Each row is a point on a tangle of strands that fork and nearly touch. The rows are in no order.
In the rows, zero is written as 128.
Two points are linked if the straight distance between their rows is under 170. Some points are linked to none.
k53: [130 124  84 107 154 138 106 179 118 140 125 134 159 123 143 124 156 114
 111  65 134 170  87 115 126 117 107 114 133 159 129 165 139 122 155 148
 117 123 148 138 135 129 127 149 154 135 121 204 113 164 114 143 108 161
  96]
k636: [ 96  90 125 122 106 198 160 161 112  87  67 153 111 127 161 118 156 113
 140  99 138 131 117 143 110  52  56 122  92 168 124 150 170 126 178  93
 120 159 132 117 116 141 155 190 123 187 143  69 126 155 121  98 123 115
 151]
k734: [ 89 182  96 143  98 164 115 197 118 125 145 160  86 124 137 163 153  96
 125 154 129 182 109 118 146 164 105 160 143  90  84 125 168 133 104 106
 131 121 135  97 127  75 147 106 135 103 105 159  75 145 102 153 166 140
 134]
k379: [109 120  95 100 128  85 133 192 142 153 141 109  74 127  73 133 137 182
  93  97 214 100  94 159 114  86 188 131  75 107 138 113  93 147  80 151
 140 109 113 131 135 168  81 100 101  99 121 176 156 170 151  99 158  86
 149]
k219: [110  73  91 109 150  98 116  85 101 155 164 147 132 112  96 131 188 180
  86 173 143  90 156 144 159  85 158 118 121 165 106 125  94 127 163 108
 120 112 114 133 138 146 164 114 110  92  84 143 146 149 137 134  98  84
 106]
k747: [108 134  64 109 116 103 126 200 124 180 143 114  53 134  83 135 151 184
 135 103 199 107 111 157 155  55 145 109  73 108 147 127 106 125  90  93
 122 116 107 128 130 150 108 109 113 114  79 182 152 168 135  96 123  58
 159]
k311: [105 169 121 120  73 117 118 158 137 139 158 117 101 159  71 157 175 155
 154 104 119 131  99 134 127 137 148  93 150 126 114 102 183  69 153 136
  74 105 175 105  98  40 162 114 153 139 123 130 131 141  75 145 100 121
 172]
k288: [113 153 142 119 128 155 153 105 129 103 142 190 181 155 142 118 143  17
 153 131  91 177 151 118 135 172 135 129 183 129 104 129  97 142 139  86
 108 109 136 139  81 106 124 111 113 115 132 137 156 119 156 158 120 166
 107]
k980: [157 165 149 146  94  96 168  86 137 147 132  97  65 130 106 145  80 203
 159 155 123  62 165 133 146 134 115 119  96  87 191  98 144 121  89 105
 142 130 140 108 120 168 115 107 113 186  80  53 146  94 133 106 114  93
 139]
k986: [ 93 154  94 127 101 174 117 184 119 109 113 174 112 136 161 161 149  64
 147 129 140 181 107 130 131 130  88 145 150 102 104 116 168 131 139  96
 116 130 127 114 121  80 158 124 125 130 102 155  86 141 114 140 156 129
 154]
k367: [110 127 146 117 115 147 145 112 122 140 140 141  72 159  96 177 144 125
 116 184 131 103 177 144 151 145 149 143 152  78  98  70 138 153 139 107
  95 129 135  96 131  94 158 108  78 112  71  92 128 100 138 143 134  68
 155]
k416: [116 125 140 120 169 177 136 143 125 102  98 145 107 143 136 163 112  72
 125 114 144 141 139 158 107 140 130 152 153  63 109 107 156 137 144 122
 104 170 120 120 135 105 161 147  72  90  82 108 102 111 142 117 156 102
 165]
k201: [116 158 185 122  86  82 120  59 155 131 166 121 158 145 116 118 113 155
 161  99  82  99 126 110 129 150 163  59 142 119 182  88 162 104  96 124
 127  69 165 124 118  92 138 113 128 178 173 110 157 142 100 165 109 134
 153]
k245: [145 154 108 149 165 145 137 181 130 116  88  98  81 117 128 168  80 172
  98 134 129 123 109 147  88 169 103 176 130  62 103 109 160 110 127 167
 121 174 124 117 161 103 133 131 125  92 123  99  59  94 117  94 149 127
 153]
k277: [133 118  84 122 183  93 118 129 132 173 142  92 167 118  60 122 141 179
  72 132 148 127 110 125 101 156 185 151 115 138  62 151  80 117 158 200
 124 131 153 139 144 164  98 105 141  65 115 167 148 115 137 116 131 136
 127]
k658: [143 102  79 121 170 167 102 163 131 106 109 144 129 112 192 128 110  67
 124 113 169 179 105 133 145 113  92 138 142 105 119 145 114 158 119 107
 125 131  80 151 151 131 146 140 123  97 100 215  96 137 143 117 168 132
 135]
k793: [145  73 213 142 142 171 154  74 124  64  90 121 155 106 158  91 104 114
 111 103 117 121 127 133 107  97 111 117  97 150 159 144 122 153 159 141
 182 164  99 146 144 187 135 181 120 156 172  53 129 118 130 117 136 136
 112]
k527: [136 105 141 119 159 170 136 118 121 121 115 140  91 146 112 186 125 116
 106 145 124 122 161 159 136 149 131 150 153  72  90  91 159 145 154 128
 103 164 136  95 150  97 175 136  86  92  68  93 100  96 136 131 147  80
 147]
k935: [126  78 130 125 113 130  93  85 113 107 118 135 179 108 204  86 128 181
 116 113  88 130 108 101 128  62  94 116 144 197 160 133 195 145 157 141
 151 104 132 141 162 142 192 164 180 190 189 154 122 171 115 169  88 143
  63]
k718: [150 102 172 124 125 139 113 126 139 100  91 113 127 116 189 136  89 121
 133  97 139 127 113 122 138 104 101 122 132 102 175 123 134 143 106 108
 166 125  93 147 158 132 131 153 144 148 125 136 102 117 131 111 146 123
 135]
k55: [ 78 144 123 107  63 111 116 185 109 130 149 138 103 146  77 148 217 127
 137 101 142 139 100 149 147  78 147  85 116 170 146 117 170  95 146 107
  87  90 166 102  80  89 137 122 133 144 148 138 141 164  89 156 106 118
 155]
k413: [ 99 136 101 142 137 101  92 151 113 149 114 150 164 114  86 132 174 192
  85 129  82 110 108 116 104 148 131 132 133 197  78 147 157 129 178 175
 112 119 163 120 164 118 163 131 184 146 194 104 107 104  89 168 109 154
  65]
k463: [102 131 110 111 128 141 146 148 126 152 144 130  87 139  68 127 186 122
 126 108 163 118 143 130 104  94 171 106 128 140 104 152 118  81 184 133
  80 125 166 119  67  96 117 128 102 118  78 133 168 150 131 112 107 114
 170]
k906: [105 145 177 121  93 106 136 160 136 125 134 136 113 128 157 143 115  78
 163 124 143 126 116 123 134 143 149 106 113  80 192 113 105 158  38  88
 139  94 109 147 108 135  63 127 134 126 183 137 128 136 132 137 178 137
 128]
k312: [103 114 124  86 125 109 144  57 143 142 183 169 202 147 111  99 166  66
 135 110  90 123 186 126 147 144 185 108 185 175 130 116  93 109 152 106
  97 112 142 111  91 126 135  91  85 136 137 130 187 112 141 154  96 117
 149]
k281: [124 112 111 131  81 116 119  82 124 144 174 154 141 130 107 147 177 137
 140 183 101 120 155 120 178 127 127 115 156 151 107 101 125 125 158  99
 127 100 125 115 115  79 183 107 135 156  97 119 137 129 106 164  96 113
 102]
k406: [143 135 203 141 148 176 152 111 142  83 107 132 165 145 172 139  85  81
 142  88  99 138 118 134  86 162 106 130 121 104 148 117 152 130 126 130
 135 159 144 143 117 111 131 166 111 150 133  74 127 105 136 118 138 158
 146]
k151: [183 141  97 139 152 141 133  70 152 177 164  95 149 127  99 111 110 173
 146 149 115 134 155 112 112 149 122 144 140 136  76 157 110  87 177 165
 115 184 142 132 121 116 133 136 138  99  49 106 130 104 141  93  87 121
 146]
k640: [145  96 174 143 138 157 184  61 118  87 107 114 157 116 128  92  81 140
 106 130 118 116 156 142 122 125 118 124 102 155 146 137 107 138 172 142
 170 173 117 121 129 182  96 159  87 140 159  28 132  86 141 106 124 125
 116]
k923: [160  51 221 140 138 167 121  47 129  85 108 111 177 117 183  87 110  99
 115 112 100 133 130 114 109 119 115 106 137 149 165 147 131 161 122 139
 190 135  90 168 160 160 148 171 151 144 164  95 125 115 140 124 128 146
 105]
k133: [147 169 145 137  89 110 169 113 130 152 114 110  47 128 113 135 107 167
 178 139 140  71 165 144 159 113 103 138  98  99 189  88 126 124  89  55
 132 142 108 109  98 151 108 112  95 187  77  69 162  94 144 101 116  77
 145]
k289: [121 123 129 140 140 141 183  84 143 134 142 118 148 131  72  94 110 172
 108 133 107 124 151 105  76 139 144 134 112 189  63 154 133  91 201 194
 118 160 180 117 109 154 106 129 123 114 129  61 157  92 141 101  93 142
 149]
k342: [124 118 141 103 138 117 174  78 152 110 153 121 164 129 110  78 102 114
 136  95 129 114 170 112 127 150 173 101 122 149 144 150  99 116 140 145
 145 144 165 116 102 163  80 105  79 124 120 111 187 114 176  89 127 115
 161]
k358: [142 143 104 151 101 121 135 106 134 148 160 130 130 134 113 151 112 138
 156 178 114 124 155 120 164 153 106 137 140 100 121 111 112 129 126 106
 132 125 115 106 125  80 133 119 140 127  84 122 115 119 142 131 126 128
 114]
k233: [196 154 112 145 161 118 126 113 174 135 109  99 126 133 164 110  49 101
 169 175 125 128 172 113 159 141 100 176 167  82 141 109  97 117  83  84
 167 166  55 134 105 127 111 139 118  83  79 152 118  72 159  93 155 140
 113]
k153: [112  84 113 128  86 141  96 122 115 101  95 162 176 123 208 117 159 122
 136 124 112 153 105  97 153  66  60 104 120 175 165 141 174 161 152 119
 150  90 114 122 167 144 170 155 178 186 166 154 113 172 101 162 105 163
  63]
k898: [182 135 136 150 140 112 143  42 145 162 151  82 113 128 115 141  90 196
 149 160 121  92 179 123 157 129 129 124 127  89 155 116 126 110 128 126
 140 151 135 122 139 144 129 110 106 137  64  92 147  87 138 101 107  88
 144]
k383: [106 169 114 118  70 121 171 181 124 147 125 125  30 158  82 123 133 131
 161 137 191  94 162 154 121  97 143 145  98  88 121 109 108 114  97  78
 105 152 114 108  73 122  79 114  88 126  90 104 161 123 150  97 143  90
 170]
k662: [ 93 123 157  92  73  84  82 137 136 118 166 154 155 131 136 139 187  88
 159 114 116 130 103 132 168 129 159  70 143 153 186  97 108 139  81  97
 122  46 114 152 118 103 129 105 122 161 175 175 152 162  95 189 125 134
 106]
k106: [123 155 139 118 168 138 171  77 129 134 127 156 198 151 114 120 101  90
 115 134  72 153 174 109 110 205 158 155 190 150 101 122 102 145 144 149
  99 146 169 128 125 132  98 109  87  84 129  95 157  49 159 113 125 141
 151]
k31: [135  61 148 138 140 146  86  46 125 101 122 154 198 110 176  78 140 154
 112 132  83 123 137 114 113  64 109 128 153 209 137 151 163 155 171 137
 160 128 126 150 154 150 208 171 153 148 167 123 137 157 137 153  93 131
  78]
k900: [ 91 133 167 125 113  96 118  92 113 118 124 139 138 128 107 125 156 157
 104 100  82  81 129 134  99 120 145 106 145 159 118  93 182 129 151 139
 105  84 169 113 145  91 176 136 125 171 197  73 137 119  96 175 119 122
 115]
k801: [183 104  99 158 148  90 127 127  85 145 101  85  83  80 122 136  91 239
  92 188 146  89 126 139 152 100 104 144 116 132 152 136 106 152 120 151
 183 130  81 141 184 196 155 129 167 142 106 106 100 111 118 113 123  97
  82]
k137: [135 164 121 137 148  78 158 197 150 143  84 104  55 126 118 119  71  96
 126 153 155 100 132 138 124 119 126 199 114  73 126  95 108 127  40 115
 162 168  52 121 112 160  92 100  88  44 125 151 114 108 138 105 175 149
 123]
k132: [127 114 117 143 124 106 158 121 115 137 123 102  83 119  88 132 121 195
 110 134 172  79 129 138 115  82 140 125  77 132 137 136 115 127 148 128
 148 145 133 116 120 166 115 118 123 143 102  77 140 142 131 107 124  82
 129]
k37: [158 115  94 159 143  94 144 146 101 141 103 108  57  98  85 115 118 211
  99 151 181  72 126 144 142  56 120 140  87 145 152 141 103 143 135 119
 171 151  87 132 139 200 124 115 126 136  91  99 140 134 129 100 110  74
 105]
k789: [142 142 110 139 135 150 151 117 153 160 146 127 132 141  77 124 121 156
 137 140 114 137 155 100  87 164 123 125 132 154  71 155 122  92 189 168
  99 169 162 126 109 105 119 125 149 110  98  85 142 103 131 110  97 153
 142]
k732: [100 129 131 114 123 200 133 155 124  86 100 179 108 137 163 154 136  44
 149 125 138 164 138 142 132 119  93 153 151  84  95 119 159 131 146  80
 107 156 119 122 112  94 178 160  91 113  85 131 105 125 138 121 159 106
 161]
k251: [113 110 128 120 104 136  82 122 127 109 133 168 155 128 186 148 157  89
 134 128 106 170 101 121 156 131  96 118 165 122 146  95 158 163 121 125
 150  75 127 130 154  85 189 107 146 157 131 182 116 152  99 171 136 137
  95]
k360: [101 130 136 109 106  82 163  75 150 120 166 126 148 129  98  91 130 145
 137 115 148  84 152 121 137 139 197  83  96 150 156 132 110 111 124 126
 144 104 150 112  91 167  74  96 108 150 152 113 197 165 148 121 120 107
 153]
k654: [129 161 101 148 143 133 127 189 128 135 122  82  96 126 114 175 102 166
 128 106 138 128  93 128  95 173 117 149 127  79 106 127 165 104 142 183
 102 152 157 118 157  82 130 116 150 108 113 138  78 129 119 117 141 138
 165]
k532: [120 149 171 117  83  95 110 154 146 137 140 128 145 136 147 135 132  67
 182  98 134 145  85 113 129 138 138  80 119 105 185 146 102 120  57 101
 131  86 138 158  94 136  63 122 156 144 184 165 151 147 130 128 168 149
 144]
k317: [109 161 151 145 123  96 158 177 136 125 132 136 101 128 155 125 103  70
 142 162 139 105 126 122 141 165 148 149 112  93 149 126  85 155  30  91
 136 130  92 131 119 171  52 113 120  76 189 160 133 128 156 145 178 164
  94]
k522: [121 140  90 136  71 126 138 107 132 146 179 138 111 158  93 128 195 129
 169 166 114 122 148 124 182 105 138 110 131 153 116 133 122  85 170  78
 108 107 143 110  68  82 144 125 132 165  86 117 149 150 106 141  76 120
 124]
k953: [ 85 137 126 127 163 155 138 186  90  94  77 153  97 131 153 169 128  80
  70 129 143 148  97 141 108 165 103 156 136 112 104 123 174 188 127 149
 121 127 144 128 178 127 133 124 106 100 168 128  52 134 113 167 167 129
 122]
k8: [108 135 100 114  89 117 162 161 144 168 149 114  50 167  63 130 157 148
 134 123 194  99 159 142 113 103 180 128 105 101 111 124 106  99 136 111
  96 133 142 117  72 130  91 112  86 119  75 132 182 144 147 103 137  77
 186]
k689: [ 76 151 173 130  61 102 162 128 105 117 130 136 124 144 103 150 136 143
 127 157 110 104 150 133 124 171 145 117 104 136 133  92 120 167  96 111
 121  96 137 111 119 136  96 100 127 152 201  67 147 120 129 170 130 159
 107]
k805: [110 142  95 142 147  80  84 161 115 158 119 118 167 124  58 128 170 196
  86 125  82 101  89 111 113 167 156 140 118 174  82 158 126 121 142 188
 113 106 170 110 154 150 123 118 189 116 186 142 119 120  97 158 110 171
  71]
k929: [121 139 145  93 134 124 133  90 144 122 152 185 200 147 132 100 166  35
 141  95  98 142 140 130 128 151 161 102 174 161 136 142  67 132 133 106
 103  95 140 155  92 122 113 101 109 136 150 149 175 134 138 170 105 152
 104]
k337: [118 183  93 143 134 132 113 198 127 142 141  95  85 143  75 185 133 167
 140 128 120 137  96 124  84 189 135 141 121  84  84 141 148  98 136 171
  85 130 176 122 115  83 108 118 174 102 123 152 112 120 106 122 129 165
 167]
k717: [ 97 126  91  90  96 109 120 177 121 160 164 123  75 134 118 151 168 149
 133 108 189 131  99 158 174  49 131  84  89 130 183 121 132 130  89  88
 118  98 109 122 125 135 121 113 118 131 105 188 134 183 132 121 123  68
 155]
k81: [206 141  81 139 160 154  91 151 148 145 119  81 127 100 153  99  75 121
 153 122 147 155 133 118 124 118 109 161 131  96 108 161  88  85 113 126
 146 179  80 158 131 101 145 146 153 106  59 198 122 113 145  74 124 132
 156]
k232: [105  84 126 130  89 141 108 137  96  92 115 168 149 116 199 140 149 100
 118 148 111 152 120 111 158 101  79 119 138 154 146 130 129 197 125 107
 162  82 105 139 165 132 177 124 153 159 154 154 106 152 110 166 145 153
  62]
k437: [155 118 138 130 136 207 110 109 146  79  92 121 135 138 190 141 114 120
 149 130  96 132 150 137 107 137  57 165 137  91 113 132 169 125 146 120
 127 200  97 118 153 115 196 173 106 151  83  78 104  97 125  97 117 124
 149]
k878: [197 138 174 157 169 129 148  93 140 126 111  90 145  99 145  79  44 113
 109 136 110 142 138 113 117 173 147 140 129 100 152 149  91 108  93 183
 179 166  79 146 126 173  57 141 136 104 162 115 110  67 149  94 152 170
 118]
k448: [146 130 180 118 146 221 130 121 151  66  92 131 148 148 202 130  93  78
 158  91  97 148 132 135  80 141  82 153 133  91 127 111 171 121 129 121
 116 191 121 135 118 111 170 183 103 144 106  80 131 101 132  93 124 146
 173]
k469: [ 48 139 167 127  50 102 168 116  98 115 128 141 130 150  82 131 167 163
  98 171  95  85 182 137 126 161 165 130 112 179  99  90 123 168 113 116
 111  92 152 100 120 146 106  98 120 174 209  40 171 100 124 178 119 141
 109]
k144: [186 139  94 142 142 133  75 145 153 160 155  85 161 110 140 142  87 163
 158 127  89 147  90  94 142 173 103 151 126 115 116 157 134  91 109 173
 125 133 131 125 152  90 162 129 198 132  97 193  88 140 124 115 116 185
 130]
k451: [105 176 134 119 138 145 150  96 136 121 144 175 183 162 124 122 125  60
 152 142  65 162 173 108 137 208 155 143 199 137 105 124 120 135 135 117
 103 122 166 123 121 105 111 107 100  92 136 108 148  76 147 157 119 164
 136]
k847: [131 169 108 150 103 134 144 101 139 153 152 135  84 157 121 170 109 134
 161 201 113 113 191 131 180 172 127 146 153  65 115  83 138 122 105  88
 116 136 111  95 116  77 130 109 101 116  62  99 115  82 134 126 133  98
 131]
k889: [122 101 135 128 153 114 140 121 117 121 109  98 108 112 115 130 116 149
  83  95 170 110 107 148 100 112 159 122 101 132 136 129 128 141 154 157
 146 133 135 129 157 151 127 121 115 115 127 107 127 157 126 119 136 103
 141]
k668: [ 76 170 171 148  87 115 144 144 101 107 126 139 113 146 119 159 139 118
 127 180 104 123 135 127 131 189 133 138 122 116 107  94 135 178  92 104
 117 101 141 116 124 107 106  99 130 114 185  95 111 120 126 176 146 156
  93]
k174: [ 91 115 152 146 141 107 120 115 105 115 108 135 146 118 109 119 143 186
  77  99  90 102 102 132  68 133 127 117 128 181 102 119 195 136 171 175
 115 109 182 126 169 116 171 136 148 159 219  60 109 120  95 157 114 131
 103]
k917: [142 108 128 136 126 121  81  60 113 135 152 130 126 127 158 112 144 219
 144 105 109 117 121 135 123  54 107 117 138 177 173 141 233 103 165 118
 106 115 174 117 121 103 182 152 147 195 127 152 129 183 116 121  49  96
 124]
k470: [172  84  73 126 183 132  94 129 118 140 158 127 156 103 129 127 122 123
  90 169 142 153 124 122 160 133 123 155 151 141  91 150  88 151 145 149
 133 149  81 131 172 126 160 127 139  77  82 181  99 118 138 114 139 128
  90]
k967: [131 132  93 127 185  89  84 146 129 165 145 105 170 116  54 110 164 184
  76 104 118 129  96 111  94 142 183 139 128 165  79 166  94  93 162 191
 119 126 161 122 141 155 116 115 162  95 137 168 138 128 115 128  92 163
 102]
k343: [110 140  99 130  89 125 140 141 141 148 168 139 122 136  71 108 201 135
 161 125 135 125 150 117 144  85 134  94 122 172 124 167 106  65 167  89
 108 119 155 110  49 102 113 146 144 149  81 141 171 164 118 124  82 148
 133]
k159: [118 107 155 129 106 111 121 111 122  97 126 133 146 119 166 100 139 164
 153  86 135 138 101 129 123  27  87  93  78 183 185 163 172 107 142 106
 157 113 159 125  99 145 119 161 149 194 153 124 141 187 129 104 100 111
 136]
k852: [101 127  96 130 160 177 138 202  90 113  61 142  93 123 165 149 101  90
  75 120 169 168  92 141 124 143  77 161 111 117 107 139 163 178 141 142
 112 138 111 142 172 161 114 146 113 113 169 139  50 150 110 153 159 141
 103]
k714: [131 116 115  99 145 112 134  47 146 161 184 153 184 128  97  87 153 116
 127 126  90 124 180 112 119 118 160 126 172 188  96 145 112  84 186 124
  94 142 160 113  90 130 143 119 116 122 108 131 170 122 143 144  77 117
 136]
k240: [205  92 103 159 160 111 117 109  92 128 112  95 131  87 131 116  97 184
  92 208 130 122 142 142 171 104  98 159 133 137 132 148  81 145 135 170
 184 158  51 145 192 174 157 151 165 114 117 116  97  97 127  96 128 127
  82]
k715: [129 140 160 114 151 165 188  81 137 105 141 128 167 139 123 111  80  84
 129  92  97 143 189 126 107 178 160 125 157 131 132 134 119 119 141 142
 123 156 162 114  94 134  96 129  68 112 115  87 182  77 175  91 119 137
 166]
k409: [159 105  64 125 212 164  90 171 123 124 123 137 142 111 167 123 108  77
  91 135 149 191  99 126 148 152 125 163 145 114  88 157 104 142 129 160
 123 140 103 140 174 132 151 129 134  77 104 220  85 131 145 127 153 146
 116]
k147: [120 101 149 142 140 137 174  50 114 118 125 140 174 122  95  89 133 151
 106 133 105 113 151 111 101 130 128 122 104 198 103 141 121 129 191 162
 134 162 160 125 121 152 117 142 116 124 166  37 146 107 126 123 102 141
 113]
k611: [102 182 109 122 116 122 104 181 136 148 144 127 104 145  58 156 165 164
 137  92 117 142  94 124  96 151 138 112 146 131 104 147 158  90 151 160
  71 111 180 120 102  79 131 123 169 117 128 154 136 135  80 141 104 155
 154]
k441: [ 96 135 116 109 110 176 132 193 123 118  79 151 129 146 184 141 133 100
 134  83 148 181  81 137  97 104  36 126  99 131 122 124 203 130 164 132
 100 117 144 133 152 132 124 169 143 177 175 129  87 165  97 150 132 157
 124]
k754: [137 132 162 161 163 108 150 165 116 103  89 120 115 116 157 108  89  69
 118 153 140 121 114 126 125 165 150 154 115 110 150 149  71 151  48 137
 159 134  88 153 123 199  52 131 130  87 205 124 115 125 154 130 187 175
  89]
k98: [178 124 120 154 145 128 120  29 130 166 171  94 146 124 119 127 129 200
 149 170  97 116 166 114 140 132 111 137 144 130 122 141 133 112 161 144
 129 172 140 135 156 119 165 135 126 122  57  97 126 101 125 108  84  98
 127]
k356: [153  89 123 120 142 169  95 143 127  97  79 120 133 118 209 105  96  86
 141 110 165 158 123 125 137  90  78 143 137 104 144 140 118 144 128 107
 151 157  66 144 162 149 135 148 142 131 114 174  97 129 137  98 144 122
 140]
k308: [119 171 136 129  83 119 166 167 136 138  89 116  43 135 103 130 102 144
 176 123 171  82 150 153 112 103 104 132  81  85 141 101 130 101 100  72
 125 161 122 110  81 130  86 119  89 150 104  73 150 105 134  87 141 100
 165]
k481: [ 70 173 158 141 143 142 141 175  92  94  90 155 103 141 136 149 148  84
  81 156 123 122 104 144  98 180 145 154 137 105  80 100 151 185  97 133
 124 124 162 128 153 119 127 104 106  82 178 102  77 113 117 180 163 128
  96]
k798: [196 122  87 143 162 117  96 152 164 131 119 115 115 118 160  89  72  96
 174 178 147 134 144 116 163 110  98 171 149  84 120 123  84 108  79  83
 147 154  48 142 127 110 135 132 117  87  64 193 115 103 154  80 166 126
 121]
k502: [147 127  89 117 149  83 106 136 147 171 159  84 135 132  75 144 128 163
 112 124 155 113 113 127 121 164 183 128 118  98 100 117  86 111 121 170
 107 116 134 127 130 117 113  90 145  89 101 182 138 133 138 126 151 125
 149]
k319: [ 75 167  78 148 110 161 104 203 126 147 148 186  82 128 101 149 189 106
  95 195 134 182 117 120 131 170 132 150 156 131  32 137 143 131 141 122
 117 124 137  84 120  77 146  99 144  75 102 169  83 136 101 155 148 145
 119]
k424: [193 149 112 144 131 159  93 145 152 142 133  81 153 101 167 117  89 146
 166 116  97 152 106  99 113 159  97 156 122 106 110 160 122 105 124 171
 135 160 113 148 138  92 144 145 178 130  85 162 108 131 134 101 108 171
 159]
k353: [135 111 192 128 116 146 127 125 139  98 106 125 141 135 183 158 103  97
 153  78 108 130 106 135 118 119 105 102 140  92 172 107 171 150 104 116
 141 116 140 148 146 102 146 157 127 165 126 115 108 128 122 133 149 133
 152]
k391: [188 158 131 162 162 131 132 106 151 139 126  93 150 120 149 112  44 124
 144 162 110 133 165 123 129 177 125 155 143  94 134 130 105 114 103 136
 148 168  95 132 121 136  85 139 137  84 120 125 119  80 152  95 148 160
 126]
k964: [ 88 126  78 121 119 187 131 212  96 121  63 158  92 110 172 140 129 110
 106 130 178 170 101 133 132 109  51 153  89 131  95 145 183 144 168 106
 120 135 100 130 162 155 130 169 125 144 158 126  62 146 102 143 160 145
 101]
k97: [140 108 186 117 113 132 165 130 127 108  77 150  81 134 153 124  89 100
 152 139 147  87 178 160 145  86 107 131 104 111 196 102 110 166  70  53
 162 126  69 122 101 179 105 152  84 153 125  72 146 105 150 119 142 100
 110]
k511: [119 142 177 125 121  98 120  68 128 134 157 123 151 133 110 141 126 161
 137 110  74  88 135 129 123 135 154 106 152 113 142  72 181 120 127 124
 111  88 169 111 143  71 192 127 116 171 154  83 151 125 103 164 108 103
 134]
k573: [123  97 121 133 161 107 122 164  96 129  93  94 109 114 118 147 108 153
  55 100 172 128  90 146 112 134 156 140 113 119 121 118 120 162 135 182
 126 114 132 133 170 149 117 109 138 111 147 152  96 149 117 133 155 112
 132]
k833: [134 119  89 105 140  83 130 169 154 172 165 101  89 141  78 138 126 156
 119 116 197 101 111 154 113 141 210 142  97  91 117 116  73 130  86 157
 128 108 106 146 123 153  76  89 112  84 110 197 159 150 161 105 164 102
 150]
k650: [118 124 150 100  90  91 143  69 158 127 179 141 158 123 126 100 144 115
 180 104 137 107 145 116 141 103 168  55 114 149 187 115 118  96 119  98
 135  98 139 119  81 141 102 119 109 169 143 142 192 184 136 128 112  99
 160]
k796: [135 103  82 115 160  89 103  63 136 179 182 135 167 127  82 115 169 162
 105 162 126 112 162 114 151 110 165 115 148 167  80 130  94  98 181 123
 104 130 130 114 123 110 152 105 121  86  66 155 148 127 132 142  85  93
 131]
k149: [ 87 130 104  87  75 104 106 175 109 141 169 136  98 139 118 163 198 138
 131 111 166 145 104 162 185  52 130  72 100 159 186 104 157 110 107  82
 110  84 130 118  96 112 130 121 122 157 131 170 132 193 108 149 108  85
 151]
k503: [157 132 150 109 174 117 105 145 138 128 122 119 156 123 133 122 126  79
 123  80 133 153  72 114  95 149 155 115 141 124 134 178  76 131  85 173
 125 102 166 178 131 139  93 108 143 112 160 189 138 156 130 127 142 153
 141]
k224: [154  52 160 136 130 171  85  50 133  88 117 124 188 115 212  80 136  95
 143 135 106 141 143 103 135  69  97 124 148 180 150 163 120 168 141 128
 180 147  76 159 165 167 181 172 166 140 129 122 133 137 142 125 107 145
  92]
k786: [103 134 173 111  77  77 118  89 139 126 165 145 164 127 126 117 170 110
 169  99 116 114 118 126 140 110 157  82 137 154 181 108 131 115 109  96
 129  71 146 131  94 112 128 124 126 182 178 128 173 172 106 163 111 129
 126]
k180: [161 124 172 161 166 118 151 126 125  97  83 124 139  98 168  75  64  86
  99 149 133 129 139 131 116 152 126 151 111 127 154 142  72 135 102 152
 191 152  62 141 121 194  49 157 133 113 210  88 117  90 150 112 175 175
  85]
k261: [165 137 161 117 143 117 106 141 142 127 123 123 153 119 146 111 126  71
 160  79 128 159  73 100 105 143 145 102 119 128 156 200  73 106  72 150
 139  94 146 187 100 169  61 127 162 142 181 178 160 157 137 114 143 180
 131]
k941: [141 101 128 121 208 101 102 158 115 136 109 101 134 114 122 123 131 106
  70  96 150 138  61 125 112 161 184 126 129 122 120 149  81 140  92 200
 121 100 146 163 172 162  91  96 136  93 170 197 119 144 125 137 150 126
 140]
k177: [183  79  82 148 169 102 106 104 111 160 145  99 163  90 114 129 110 175
  95 187 129 127 131 122 164 126 132 148 118 138 100 142  76 143 136 167
 145 129  89 137 177 131 147 116 158  85  99 160 105 118 132 115 135 123
  83]
k803: [102 122 141 103  70 112  82 161 128 109 163 165 149 134 165 140 186  74
 153 123 116 170  82 134 180 109 117  92 142 129 180  97 128 148  80  91
 135  47 117 142 113  93 138 107 139 161 149 195 121 159 107 158 144 137
 103]
k139: [110 141 155 119 100 155 136 168 129 106  80 124 120 140 186 155 121 111
 151  56 141 159  82 140 112  97  57  97  96 123 168 106 202 130 129 121
 112 131 164 139 148 110 125 162 150 185 166 104  92 142 114 120 145 131
 164]

A fork is a point with three links, a tip a point with one. Leave the first point through the second and follow the links. Name the first fork or tip that comes.
k469, k689 | k353
k640, k793 | k786
k900, k174 | k245
k132, k889 | k144
k8, k463 | k319
k353, k139 | k469
k786, k650 | k219
